Each scene shows the same named points in several views. A view is turned or mirrored, and shifted as a whole, has a little noise and may leave points out.

Scene 1
View 1
z149: [ -4   2  -4 -12 -16  17 -11   5  14   3  -6 -10   3  16  -1   8   2   9
   5 -12  11  20 -16]
z335: [  4  -3   8  15   2   2   8  -9  15  11 -24  12   8  10 -32 -15 -10   5
  18 -12  23  24   6]
z450: [ 13  -6  15  10  -5  -6  -4 -11   3   4  -2   0   6  10 -12  -1   7   4
  15   0  16   5   8]
z800: [ 10  -4  20   9   2  -3  12 -16  11   6 -18   3  -3  11  -7  -7   4   7
  11   7  10  15  11]
z139: [  5   5  -1   0  -8  21   9  -3   5  12 -11   1 -15  21  -5   4   3   4
  16  -7   8  29 -13]
z346: [ -7  -3  -7   7  -7  10  -9   5  22   8 -23  10  24   7 -43 -14 -20   7
  16 -30  33  28  -7]
z237: [ 15  -5  29   7   2  -9  13 -21   8   3 -12  -3 -10  12   7  -2  13   7
   7  18   3   7  16]
z734: [ 12  -5  33   2   1 -10  13 -22  12   0 -14  -7 -10  11  16   0  15  11
   0  23  -1   6  18]
z155: [  6   2  -2   6  -7  16   4  -3   4  12 -11   5  -6  18 -17  -1  -1   2
  20 -12  15  26 -10]
z803: [-11   3  -9 -25 -25  23 -23  12  14  -2   5 -21   3  17  15  19   8  12
  -4 -11   6  16 -26]
z152: [  1   2  15 -14 -11  10   4  -8  15   0 -10 -14 -13  17  24  10  13  13
  -4  12  -4  16  -4]
z449: [ -8  -4  -5   6  -5  10  -6   3  25   8 -26  10  23   7 -41 -14 -21   8
  15 -27  31  29  -6]
z321: [  2  -3  15   9   3   1  12 -12  20   8 -29   7   3  10 -19 -13  -7   9
  11  -3  16  24   8]
z709: [  1  -5  24  -5  -3  -5   5 -13  22  -1 -19  -9   1   9  10  -2   6  14
  -5  13   3  11  11]
z988: [  2  -6  17   1  -4  -3   0 -10  18   1 -16  -3   8   8  -6  -5   1  11
   3   2  13  12   8]
z758: [ -3   3  -1  -9 -11  18  -1   1  15   6 -13  -6  -4  17  -2   4   1   8
   6  -9   9  25 -13]
View 2
z758: [-12   1   4 -18 -14 -10 -10 -21 -24   2  14  -5  -3   0 -10   7   4   1
  -1 -31  -4 -13   6]
z139: [ -8  -3   6 -11 -15 -11  -8 -19 -16   8  26 -13   5  -1 -17  10  10   9
  -2 -25  -9 -12  12]
z155: [ -1  -3   8 -10 -17  -8  -3 -21 -15   0  34  -2   2  -2 -15  15  16   6
   5 -24 -11 -15   9]
z988: [-12  -3 -10   2  -6   9   3 -22 -20  -6  21  11 -13   4   0 -10  13   2
   1 -19  -7 -13  -5]
z709: [-23  -4 -18   5  -1  12   0 -20 -21   2   9   3 -13   6   1 -22   6   6
  -8 -17  -5  -9  -6]
z803: [-21   9  14 -37  -8 -16 -19 -14 -32  15  -9  -3 -14  -3  -4   5  -3 -17
   8 -40  11   2   6]
z346: [ 12   5   7 -17 -25  -7   3 -35 -27 -37  39  29 -10   1  -6  25  13  -6
  12 -33 -15 -36  -4]
z321: [ -4  -4 -12   6 -14   7   5 -29 -17 -17  34   8  -3   6  -8  -1  14  12
  -6 -18 -17 -26  -3]
z800: [-10  -8 -12  11  -7  10   4 -20 -12   0  30   2  -5   4  -5 -10  18  12
  -4 -12 -12 -13  -1]
z335: [  4  -4  -5   3 -18   3   7 -29 -16 -21  44  15  -3   3  -9   9  20   9
   3 -19 -18 -28  -1]
z734: [-26 -10 -22  19   3  18   3 -14 -12  14  15  -6  -8   6   0 -30  14  14
 -10  -7  -7  -1  -3]
z152: [-29  -3  -9  -6  -2   0 -10 -14 -22  19  -1 -15  -6   3  -5 -17   0   6
 -11 -22   1   1   3]
z450: [ -7  -6  -1   4  -4   9   4 -14 -13   5  32  13 -11  -1  -2  -5  25   0
  13 -13  -7  -4  -1]
z149: [-12   4   9 -23 -12 -11 -11 -19 -27   3  10   2  -9  -1  -7   7   4  -7
   5 -33   1  -8   4]
View 3
z803: [  9   9  18  11   1  -1  12  25 -13   9   8  11  22   4   1  24   2  30
 -13 -11 -25 -11   7]
z335: [-23  -1 -22  10 -10  21  17  -8 -34  -1 -29 -26   9  29 -11  16   3  -1
  25 -31 -15   7 -14]
z321: [-24   3 -21   7  -7  20  13  -7 -26   3 -21 -19  12  29  -8  26   5  -8
  25 -24 -10  13 -13]
z988: [-21   6  -8   5  -2   2  15  -4 -16  -1 -13  -3  17  24  -8  21   5  -7
  13 -25  -9  10 -15]
z800: [-29  -2 -10   8  -3  10   9  -5 -20   8 -16  -9   7  26  -2  21   6 -16
  18 -13  -1  14 -19]
z758: [ -4   3  -2  11  -5  16  11  12 -23  11  -7  -8  13  15   0  27   4  14
   6 -11 -19   0   0]
z709: [-22   8  -5   1   2   1  10  -2  -7   5  -1   7  19  24  -1  33   8 -17
  11 -12  -1  18 -15]
z449: [ -8   9 -25  10 -12  21  24  -3 -37 -10 -29 -28  20  26 -20  18   1  20
  23 -47 -32  -2  -4]
z450: [-28  -5   0  12  -3  -2  12  -3 -20   2 -20  -6   8  23  -5   2   2  -9
   9 -22  -5   4 -21]
z139: [-11  -6  -2  15  -7  24   6  12 -29  18 -13 -17   3  15   4  21   4  11
   9  -2 -13   0  -2]
z152: [-13   4   8   6   3   5   4  12  -7  17   8  10  14  14   8  35   8  -5
   2   6  -3  11  -6]
z734: [-34  -1  -1   2   4  -1   4  -5  -5  12  -3   7   9  25   5  28   9 -31
  12   0  11  22 -22]
z346: [ -6   8 -23  12 -13  20  25  -2 -38 -10 -30 -28  20  25 -20  14  -1  23
  20 -48 -33  -5  -4]
z237: [-35  -5  -2   6   1   2   5  -6 -11  11  -9   1   5  25   4  21   8 -28
  14  -3   9  18 -22]
View 4
z152: [-17  -3  17 -20   7  13  11   0  -5   2  -1  23   7   1  -5   4 -23  12
  12   5  -7   8   7]
z237: [  3  -6  10 -19   6  10  -1  -2   5  -4 -12  17  -1  16  11 -10 -16  -7
  -2 -10  10 -12   6]
z734: [  5  -7  12 -23   6  18  -1   4   8  -6 -17  21   3  16   5 -10 -20  -2
  -1  -5   8  -9   6]
z758: [-20  -7   9  -5  10  -7  25  -8 -12   6  19   6 -13  -8  -4   6 -17  -7
  22  -6 -11   1   5]
z149: [-23  -6   4   0   7 -10  27  -6 -18   4  11   8 -16 -14  -3   7 -18  -1
  27  -3 -12   4   1]
z335: [  3 -14  -2   0  11 -13  20 -11   1   1  17  -8 -28   5   5  -9  -8 -38
  12 -24   3 -23   3]
z155: [-18  -6   8  -1  10 -17  18 -17 -10   7  24   1 -17  -1  11   1 -12 -17
  15 -18  -1  -9   5]
z709: [  4 -10   6 -17   7  15  13   7   4  -5 -12  14  -6   5  -8  -6 -20  -6
  10  -2  -1  -6   3]
z803: [-34  -2   5   1   6  -8  32  -2 -27   3   5  16 -11 -24  -7  15 -23  20
  35   9 -18  18  -1]
z450: [ -3  -6  -2   1   5 -10   9  -5  -7  -6 -10   7 -18   3  19  -8 -12 -11
  10 -15  10 -13  -1]
z346: [ -4 -17 -12  14  11 -24  39  -9 -10   2  24 -17 -42 -13  -4  -3  -7 -41
  30 -21  -8 -19  -3]
z449: [ -2 -17 -10  11  11 -21  38  -9  -8   2  23 -17 -41 -11  -7  -4  -8 -42
  28 -21  -9 -20  -2]
z139: [-23  -4  15  -8  12 -11  16 -17 -10   9  27   7  -7   0   8   4 -14 -10
  13 -13  -5  -3   9]
z321: [  5 -14   3  -8  11  -1  19  -6   6   1  13  -2 -19   8  -3  -9 -12 -32
  10 -18   0 -20   5]
View 5
z346: [  8   2  -5  41   3 -44 -10  26  13 -19  16  -1 -34  25  22   0  24  14
   5   5 -31   5 -10]
z237: [ 10   3   4   9   6  -5  21  -5 -18   0  -1   3  -4   9 -20  19 -15   8
  -1  -2 -18 -30  12]
z449: [  8   1  -3  41   4 -41  -8  24  12 -19  15  -2 -34  27  21   2  23  14
   6   5 -34   3  -9]
z800: [  9   0   1  17   6 -14  16   3 -12  -6   4   0 -13  14 -12  14  -5   9
   2   1 -24 -19   7]
z734: [ 12   6  12   6   4   1  20 -11 -17   3  -2   5  -2  14 -20  25 -17   7
  -2  -4 -19 -37  13]
z758: [  4  19   9   9   1 -16  -3   6   9 -10  12  -4 -18  13  14  16  10  -8
   6  -6  -4 -10  -7]
z139: [  0  13  -1   5   5 -14   7   9   1 -11  12 -11 -19   3   4  11   7 -13
   9  -4  -1  -3  -6]
z149: [  6  24  11  13  -1 -22 -10   7  14  -8  10   5 -13  12  19  15  11  -2
   0  -8  -1 -14  -7]
z803: [  5  41  21   2  -5 -19 -21   1  25  -6  11   9  -6   7  30  22  13 -10
  -3 -16  18 -20 -11]
z988: [ 12   7   8  22   2 -18   5   3  -2  -5   4   6 -13  20  -1  17  -1  12
  -2  -1 -23 -24   4]
z709: [ 13  11  17  14   1  -5   8  -8  -5  -1   0   6  -7  24  -4  27  -8   8
   0  -4 -22 -34   7]
z335: [  7  -6  -8  32   7 -29  10  17  -5 -14  11  -5 -28  20   0   4   8  12
   7   5 -34  -3   0]
z155: [  2   8  -6  14   6 -25   5  15   1 -13  13  -7 -21   4   5   5   9  -4
   7  -1  -7   1  -5]
z321: [  9  -4   1  26   5 -18  12   9  -7 -11   9  -5 -25  25  -3  13   4   8
   9   4 -34 -12   2]
z152: [  7  24  19  -3  -1   2   6 -10   1  -1   4   1  -5  12   1  29  -5 -11
   3 -10   0 -30   1]

Which points are out of place in each view (at most two, in the order of its rows)? Write none if all are in place.
view 1 | none
view 2 | z346
view 3 | z988
view 4 | z152
view 5 | z149
